A landscape with many valleys, sampled at points; each row gives a point and its height.
From any point a ball rolls to the lowest of the 4 points nearest to it. It stops when none of these is lower. Distance is the straight distance between rows; heights are no part of it.
(701): [ 13  -6 -55  46   7  -9 -17   2  12   6  29 -18]  h=2.72
(487): [-31  36 -33  23  26 -21  19 -20  20 -27   1  12]  h=3.89
(16): [ -1  13 -21  22 -15  -2 -20  13  22   2  33 -21]  h=2.26
(570): [ -4 -24  12 -16  11  15   4  -6 -20  -5 -16  12]  h=5.42
(342): [ 20 -46   6 -10  20   7  31 -26 -45 -15 -20  15]  h=6.23
(729): [-10   1 -36  28  26 -15  12 -19 -14  -4  -4  15]  h=3.81
(269): [-14  18  40 -45   7 -12  15 -15  27  21   6  -7]  h=2.40
(85): [-23   4  -3 -29  33  -7  28 -31 -16 -17 -28  -2]  h=4.55
(444): [ -4  -4   2  -5  -7  10 -20  21  -3   1   5   5]  h=4.14
(619): [-20   9 -27  -3  36  -9  21 -28 -11 -15 -16   9]  h=2.25
(542): [-10  21  28 -13 -15 -21  -9   1  35  13  20  -1]  h=4.49
(164): [ 10   7  21   1 -28  10 -28  41  17  15  11 -10]  h=2.51
(297): [ 11  16 -30  30 -24   2 -30  11  24   0  46 -30]  h=3.38
(590): [  6 -29  13 -30  26  13  42 -22 -48 -19 -18   6]  h=5.86
(326): [-17  31 -50  25  22 -17  13 -14   8 -14   7   4]  h=0.76
(516): [-14  43  -1  13 -21 -40 -14  -3  35   2  36 -18]  h=5.48
(43): [  3 -18  24 -20  -4  17 -13  13 -11  -2 -16   2]  h=3.66
(310): [  1  -2 -15  17   0  -5 -13   9  -6  -2  12   6]  h=3.65
(624): [ -9 -17  16 -39  23  -1  26 -17 -25 -19 -16  -6]  h=5.28
(131): [ 27 -53  -2  13   1  13  15  -5 -29  -6 -21  27]  h=6.02
(434): [ 11   6  37 -21 -30  31 -22  29  -8  10 -24   0]  h=4.18
(530): [ -6 -17  39 -33  -4  13   1  -2 -11  -8 -19  -1]  h=4.53
(391): [ 48 -50  -2  14 -11  17  28   3 -26 -11 -26  28]  h=6.83
(536): [ -3  -4  40 -30 -18  16 -11  16  12  11 -10   1]  h=4.20
(65): [ -1  -3  31 -10 -20  26 -19  25   3   6 -12   1]  h=0.74
(618): [ -2   6 -32  33  -9  -3 -11  10  12   1  27 -10]  h=0.67
(19): [-20   8   5 -25   7  -9   6 -10   4  -1  -6  -1]  h=5.59
(142): [-22  43   3 -17   1 -29  17 -21  30  -9   8   3]  h=4.16
(555): [ -7  19   4   9 -25  -8 -21  24  33   8  39 -20]  h=3.82
(714): [ 28   4   6  13 -31  32 -33  41   3  24  -2 -25]  h=4.19
(722): [-11 -12  51 -65  16   3  23  -4 -18   8 -19 -18]  h=0.81
(223): [ -8  23 -54  44  25 -17  19 -17   3 -11   3  13]  h=2.55
(318): [ 29  -4  12   3 -29  37 -23  34 -13   6 -14   2]  h=3.96
(680): [ 18 -41  25  -5   1  18  13  -2 -35 -14 -19  15]  h=5.19
(661): [-11 -11  -1 -17  16  -1   9 -17 -23 -12 -18   1]  h=6.96
(292): [-14  46  33 -15  -6 -32   8 -36  43  17  19  -2]  h=1.45
(271): [-18   2  24 -36  -7 -13  -4  -1  31  11   5   3]  h=1.95
(250): [ -7 -17 -14  -8  30  -4  21 -32 -32 -11 -19   8]  h=5.47
(154): [ 30 -39 -35  42   6 -12   3  20  -5   4 -10   6]  h=3.37
(302): [  9 -36  14 -22  19  10  13 -16 -39  -6 -18  15]  h=5.73
(588): [-15  26 -46  35   5 -21  -1   0   6  -2  20   2]  h=3.61
(234): [ 27 -24  19   5 -10  34   1   9 -33  -5 -19  14]  h=4.81
(62): [-17  56   4   1  -1 -38  13 -28  44   4  16  -4]  h=1.58
(109): [ -2  32 -12  29 -39 -19 -27   4  40  -1  48 -34]  h=4.66
(403): [  9 -19 -36  39   7 -13  -5  10  -4   7  12   2]  h=3.88
(602): [-27  31 -13 -18  23 -13  20 -27  10 -13 -14  -3]  h=5.09
(180): [-18  23   5 -18  -2 -19   7 -17  22   3   7  -1]  h=5.44
(655): [ 12 -20  28 -15 -14  34  -7  13 -22  -8 -23   9]  h=4.45
(231): [ 12 -12 -60  43  18 -16   9  -1 -14   0  -3   4]  h=3.98
(295): [ 34 -12   2  25 -19  22 -20  32 -17  12  -8  -5]  h=3.12
(605): [-14  30  12 -17 -12 -37  -1 -15  38  10  16   0]  h=3.93
(550): [  5 -26 -12  21  13  -1  -4  -4 -19  -2  -6  14]  h=6.41
(718): [-24  15 -29   8  13  -9   3 -13   6 -10   8  12]  h=5.63
(227): [ 17  -4 -24  37  -7  17 -22  26   3   8  20 -16]  h=2.23
(169): [  0 -19 -10  12  18   0   3 -19 -26  -8  -5  14]  h=7.79
(397): [-22  38 -36  21  -3 -23   2  -8  19 -12  24  -6]  h=5.70
(216): [ -7   4  70 -60   9  14   7  -6  22  31   2  -9]  h=2.67
(280): [ 30 -14  26   4 -19  41 -14  19 -28   4 -28  14]  h=4.92
(517): [ 28 -23 -15  37  -5  15 -16  28 -11   4   1  -2]  h=2.68
(203): [ -3   1  60 -44 -11  20  -3  11  21  20 -16  -5]  h=5.39
(39): [ -9  -8 -27  22   9  -4   0   4 -15   2   2  16]  h=5.06
(177): [-20  -6  26 -46   7  -9   8 -10   2   9 -14  -4]  h=1.41
(172): [ 25   8  -7  19 -33  24 -33  42  25   7  26 -31]  h=4.15

For each start below, name the point where the ball stops.
(234) => (65)
(624) => (619)
(570) => (65)

Call two points neighbours if one is among the 4 nearest of the other. Go from one point of each pair to the other, from neighbour to neighbour, staying as low as possible. Name the highest point that can't be avoided.
(292) / (177) => (542)
(326) / (619) => (729)
(618) / (326) => (588)
